A landscape with many valleys, sampled at points; each row gives a point and its height.
A ball rolls from a point to the lowest of its 2 nearest points, and stops where none of them is lower. Distance is the straight distance between rows; heights are no part of it.
Q_669: [-19   5  11  14   9 -38  -7  -2  22 -11  17   2   2  -3  -8 -24  11  -1
   4   0  -1   3]  h=14.7
Q_376: [ -3   6   3  16  -5 -23  -3  18   4   0  11   0  13  23  18   8 -14   8
   7 -21 -11   4]  h=55.6
Q_800: [ 11 -24   1 -19   8  13  -4   9   5 -16  -6  -5 -11  -8 -10   9  16  -2
  -6  11  13  16]  h=33.6
Q_645: [ 12  -2  -7  -4  -9  15  21  12 -13   8 -31   4  10  17   4  10   6 -15
  -7  -8  -9   0]  h=37.7
Q_930: [ -5   1   1  -5  -5  -8 -10  14 -21  11  -2   1 -12   3 -11  -9  11  15
   0   7   0  19]  h=60.8
Q_258: [  3 -12  10  28  -2 -19   7  -2   1 -14   0  -1   6   0   3   2  -1 -11
   0   8 -24  -1]  h=38.2
Q_767: [  0 -10  -3  -8  -1  11 -14  15 -14   4 -13  20 -10  23  -8   6  13  -4
 -17   3  -6  -7]  h=45.0
Q_417: [ 21  21 -15 -28  -4  17  -5  -7   0  19   2   6  -1  -3   4 -12  10   9
  19 -15  21  -5]  h=52.4
Q_699: [ -3   1 -22 -14  -9  21  11  -7   5   9  10 -15   7   4 -12 -11  12   8
  12 -22  13  -3]  h=61.3
Q_136: [  6  -8 -11 -12  -2  27  14 -10   8  -3   3  -3   3   2  -7  13   5   3
   5 -22   7  -1]  h=64.4
Q_169: [-24   3  -7   5  -7 -17  -3  -9 -10  14  -9 -14  30   6   3  -5 -11 -11
 -14   7 -35  -5]  h=43.1
Q_863: [ 10  -4   4  11   3  -5   0 -20 -17   0  -7   3  -5 -10 -10  18 -12   5
  -2  16  -9  -1]  h=16.3
Q_271: [  9   1 -15 -25   6   3  -8 -24  -9  13  -7  14  -6   3 -18   4  10   8
   5  -1  13  -6]  h=35.5
Q_703: [ 11   4  -3  -8   8  -8   3  -4  36  -9  -9  -4   3 -26   5  -6   8   0
   8  -9  19  -5]  h=45.6
Q_600: [ -3  18 -20 -19  -8   0  -2  -6   2  23  -5  -6  10   3  -2 -17  10   9
   8 -14   9  -6]  h=56.9
Q_749: [ -3  25  23  11  13 -29  -2  20  -3   5  -7  26  -8  -5  11 -14   9   9
  19  -9   1  17]  h=71.5
Q_68: [ 13  -8  21  15   3   3  15   2  -7  -8 -14  21 -22  -5  -7   9  10  -2
  -5   5   7   1]  h=25.9
Q_70: [-31 -10   0   9   6 -14  -6 -25  -1  -6   3   8 -16   1 -20  -5  17   6
  -7   5 -13  -5]  h=42.5
Q_511: [ -1 -23 -14 -17   8  24 -27   0  -7  -3  -7  21  -9  18 -12  22  11  -6
 -19  11 -13 -16]  h=48.2
Q_172: [ 15  -2 -30 -28   2   5 -23  -2  14   3   4  -5   5   3  -6   7  -2   7
   1   0  21 -12]  h=31.4
Q_89: [  7  25  19  12  -5  16  26   7 -23  14   2  15 -14   3  18  -1  -5  10
  18 -19  19   9]  h=33.2
Q_916: [ 21   4 -20  -5  -7   2  -3  10   5   7   1 -16   8  -1  -6  -4  -8   1
   9   4  16  -7]  h=26.2
Q_895: [ -9   4  14  11   2 -26  -3  20 -13   6  -6  16  -6   9  -3 -11  15   9
   1  -2  -8  14]  h=66.1
Q_334: [ -3   1 -24 -24   5  -5 -21 -18  -4   8   5  -7   7   5 -17   4   7  16
   0   7  23  -9]  h=28.6
Q_377: [ -5  -2 -11   0 -15  25   4  33  -1   4 -11  -6  -1  11  10  -1  -5  -5
  -2 -15 -13   5]  h=31.7
Q_872: [ 12 -18  -3 -16   9  21 -14 -14  -4 -11   5  -1 -16   1 -14  13   8 -10
  -9  22   4  11]  h=37.8
Q_922: [ 18 -19  -6 -19   2  32  -8  -1 -13  -4  -1   6  -3   9  -5  27  -3  -8
  -6   6  -8  12]  h=41.3
Q_731: [-13   2  -3  -2  -6  -6   0   6  -6   7   9  -9  14  12  12  11 -15  17
   2 -23 -15  14]  h=62.8
Q_296: [  7  -2  13 -15  10  19  17 -21 -12  -5   1   7  -4  10 -12  12  24   5
  -4   1  43  -5]  h=69.9
Q_742: [ 20 -17  10  -6   4  13  18   8  -8 -12 -12   7 -18  -9 -13  12  17   3
   2   2  19  12]  h=29.6
Q_233: [-16  -8  17   4  -1  -6   4   3 -13  -4  10 -22  -1  -1  -4  -1  -1   9
 -10  12   3  24]  h=54.6
Q_869: [  6  -2   5   5   0   4  -5 -27  -9   2  -3  -2  -5  -3  -3   0  -8 -17
 -13  26 -17  -3]  h=10.0
Q_459: [  0  16   8   3  -9  28   8  20 -11   9  12   1  -8  10  16  -4   2  15
   6 -18  23   2]  h=29.3
Q_517: [  0   3  -7 -33   8   7 -23 -14  -4   5  11 -12  -5  -4  -9 -13  11   8
   0  18  30   6]  h=20.7
Q_684: [ 14  13   8 -14   2 -17  21  -4  -9   9  -8  14   7  -4  17  10   5  22
  22 -28  23   7]  h=42.1
Q_686: [-20  13  16  12   0 -23   0  -3  23  -2  27  -7  13   8   8 -23  -3  -7
  -3  -6   0  -1]  h=24.2
Q_428: [ -3   6  10  -4   5   1   1   1 -15   7   0   5   3  -2  16  23 -23  19
   0 -15  -1  11]  h=69.4
Q_23: [-13 -31 -10  -5 -14   6  -6  20  12 -17   3 -16  14   7  19  -3  -4 -24
 -19   8 -34  -1]  h=27.9
Q_427: [ -8  17  -5  23  12 -30 -17   6  12   5  -7   2  11 -22  -9 -18 -18  -9
   8  22 -13 -16]  h=33.5
Q_235: [  0  -1  -4 -22   5  15  -7   0  -6   8 -10  19 -14  14 -16  -3  27   2
  -5  -5   8   0]  h=41.1
Q_374: [  4 -13   6 -14   8  30  18 -21  -1 -10   4  -2   6  13 -10  27   9   1
  -9 -12  21  -4]  h=66.9
Q_12: [  9  12  -9  17   2 -22  -9   2  20   0 -12   0  18 -15  11  -7 -24 -20
   2  14 -19 -23]  h=39.9
Q_231: [ 16  16   6  11   3 -15  19  11   1   2 -12  -1   6 -23  14  -4  -7  11
  32 -15   5  15]  h=39.6
Q_421: [ -2   7  -1   2 -11   1   4   5   8   0  25 -36  14   4   3 -18 -22 -10
  -6  17  12  -1]  h=17.4
Q_181: [-28   2  -6   6  17 -22  -8  -8  27 -14  -2  -5   1 -25 -10  -7   2   9
   0   5  13 -19]  h=34.1
Q_246: [ 16   4  -6  19 -10  -5   1   3  11  -2  16   8   2  13  12  11 -16   4
   9 -18  -4 -11]  h=49.2
Q_670: [ -8  15  25   7  14 -29  15  12  -9  -1  -9  24  -1 -19   4  -1   8  25
  20 -20  11  10]  h=77.1
Q_573: [  1  16   0  -1  -7  21   0  21  -4   8   9 -16   6   5   8 -15  -6   6
  -2  -2  26  -2]  h=25.8
Q_178: [-13 -10  -9   0 -16  -7   1   5   0   1   0 -22  26   9  18  -8 -14 -24
 -15   6 -34  -1]  h=35.2
Q_338: [-19  -8   4  13   6 -18   2 -21   0 -10  17   2  -8 -10 -17   5   4  23
   8  -6  -2   3]  h=50.8
Q_439: [ 11 -24 -11  -2 -12  32  -3   8 -13  -9   3  -7   6  23  -2  21  -3 -15
 -11   4 -14  -3]  h=43.6
Q_242: [ 12  13  -6   8 -18  11  12  13   0   5  17 -29  10   2   5 -12 -13  -1
  13  -1  16   6]  h=22.3
Q_434: [-11   3   4  24  -6 -18   4  -1   0  -6  21 -28  18   5  -3 -10 -26 -13
  -6  26  -7  -5]  h=24.8
Q_724: [-26  -6   6  24   5 -32  -3  -4  15 -12   6  11   2   6  -8 -15  15  -7
 -10   3 -17 -15]  h=25.7
Q_223: [  2   6  -2 -29   4  23 -19   0   0   7   3 -15  -2   2  -4  -9  -2 -12
 -13  19  12  10]  h=27.5
Q_968: [-19  15   5  20  15 -22  -5  -3  19  -3  -5   6  10 -21  -5 -10  -8   2
   0   0  -4 -16]  h=26.0
Q_356: [ -1  -2  -8  -3   8 -27  -2  -4  23 -11  -6 -10   0 -26 -12 -13  13   6
   9   7  19  -6]  h=41.0
Q_348: [ -9   2  11   6  -2  19   9  -1 -12   1   8 -12  -8  -8  -2   1  -7  10
  -2   1   3  12]  h=50.3
Q_353: [-12 -13  -5 -17   9  35 -24  -4   2  -5   9   9 -13  11  -5  17  -2  -2
 -19   5  -3  -7]  h=51.4
Q_835: [  5   8  -1   3   1  -2  12   4  22  -2  -6  -1  -2 -27  11  -5  -4   8
  18 -19   2   6]  h=43.3
Q_388: [ -6   8  12   5   6  -3  11   8  -8   6 -14  19  -7 -15   7  11  -6  18
   6 -18   1   4]  h=74.9
Q_727: [ 17  17  -1 -32   3   4   2  -5 -10  18  -9  23   2  -7  11   6  11  20
  15 -23  28  -3]  h=47.9
Q_266: [-16 -21   3  27   0 -21   0 -12   0 -15   0  19  -8   6 -15   2  18   1
  -7   3 -21 -16]  h=34.5
Q_487: [-14 -13  -8 -20  12  29 -31  -8  20 -12   6   6 -17  -1   4   2   4 -19
 -25  12 -10 -12]  h=55.8
Q_272: [-14   2   1  13  -6  -9   2 -14   0  10 -16   6  13  -5  11  -8  -5 -15
  -4  -1 -45  -6]  h=45.5
Q_94: [ 14   8 -11  10  -4 -16  -5  -5  21   1  -2   6   6   0   6  -4 -12  -8
   6  -5 -12 -17]  h=44.6
Q_508: [ 21   4  12  -3   4 -15   4 -13  -8   4   1  11  -8  -1  -3   5   7  12
   6   3  16   7]  h=60.4
Q_255: [ 27  23  12   9  -1  -3  24   4  -8   7 -13  12  -9  -8  17  -2  -3   2
  27 -10  15   8]  h=36.6
Q_634: [-12  -9   6  12  -4 -15   6  -4  15 -12  17 -11   4   2   4  -6   0  -7
  -3  -4 -17   7]  h=32.5
Q_971: [ -7  10  20  29  -2  13  15  17  -9  -1  -6  -1 -10  -9   5   0 -12   0
  -1   4  -4   3]  h=46.4
Q_662: [  6  -7  21  30  -3  -1  15   0 -12 -10   0  -4   0   8  11  13 -12  -7
  -7   8 -11   8]  h=42.3
Q_639: [ -3  -8   0  -7  -5   5 -16 -18 -10   2   5 -11   1  14   5 -12  -2 -31
 -24  36 -20   0]  h=17.5
Q_290: [ -3  -5 -16 -17 -11  23  -6  23  16   3  -7 -13   0   4   9 -13  -5 -23
  -7  -4 -21   7]  h=27.1
Q_6: [  4 -16 -14  -2 -12   6  -7  29  20 -16  -1 -17   4  -9  12  -4 -12 -22
  -4   7 -22   1]  h=21.8
Q_69: [ -1  -5  -2  12  -9 -15 -11 -14  -9  -1  17 -20  11  16   2  -7 -18 -23
 -16  35 -15 -11]  h=25.3
Q_160: [ 13 -12   8  11   7  -8   8   1 -18  -5 -14  16 -17 -16 -19  22  -3  13
   4  12   5  -4]  h=21.6
Q_74: [ 14  -4  -9   8 -15  31  15  24  -5   5 -20   9  -8  16  10   7   0 -17
   2 -13 -19  -5]  h=34.9
Q_44: [ -1   1  10  -4   8  -9   5 -33   1   0  12   9 -14  -5  -9   2  11  15
   6  -6   9   8]  h=56.5

Two balls start at each pair of points below. Name the first point that both come to, or write -.
Q_835 / Q_684 => Q_255
Q_749 / Q_388 => -
Q_296 / Q_353 => -

Where does a ball stop that starts at each point below?
Q_670 => Q_669
Q_922 => Q_869
Q_487 => Q_334
Q_428 => Q_968
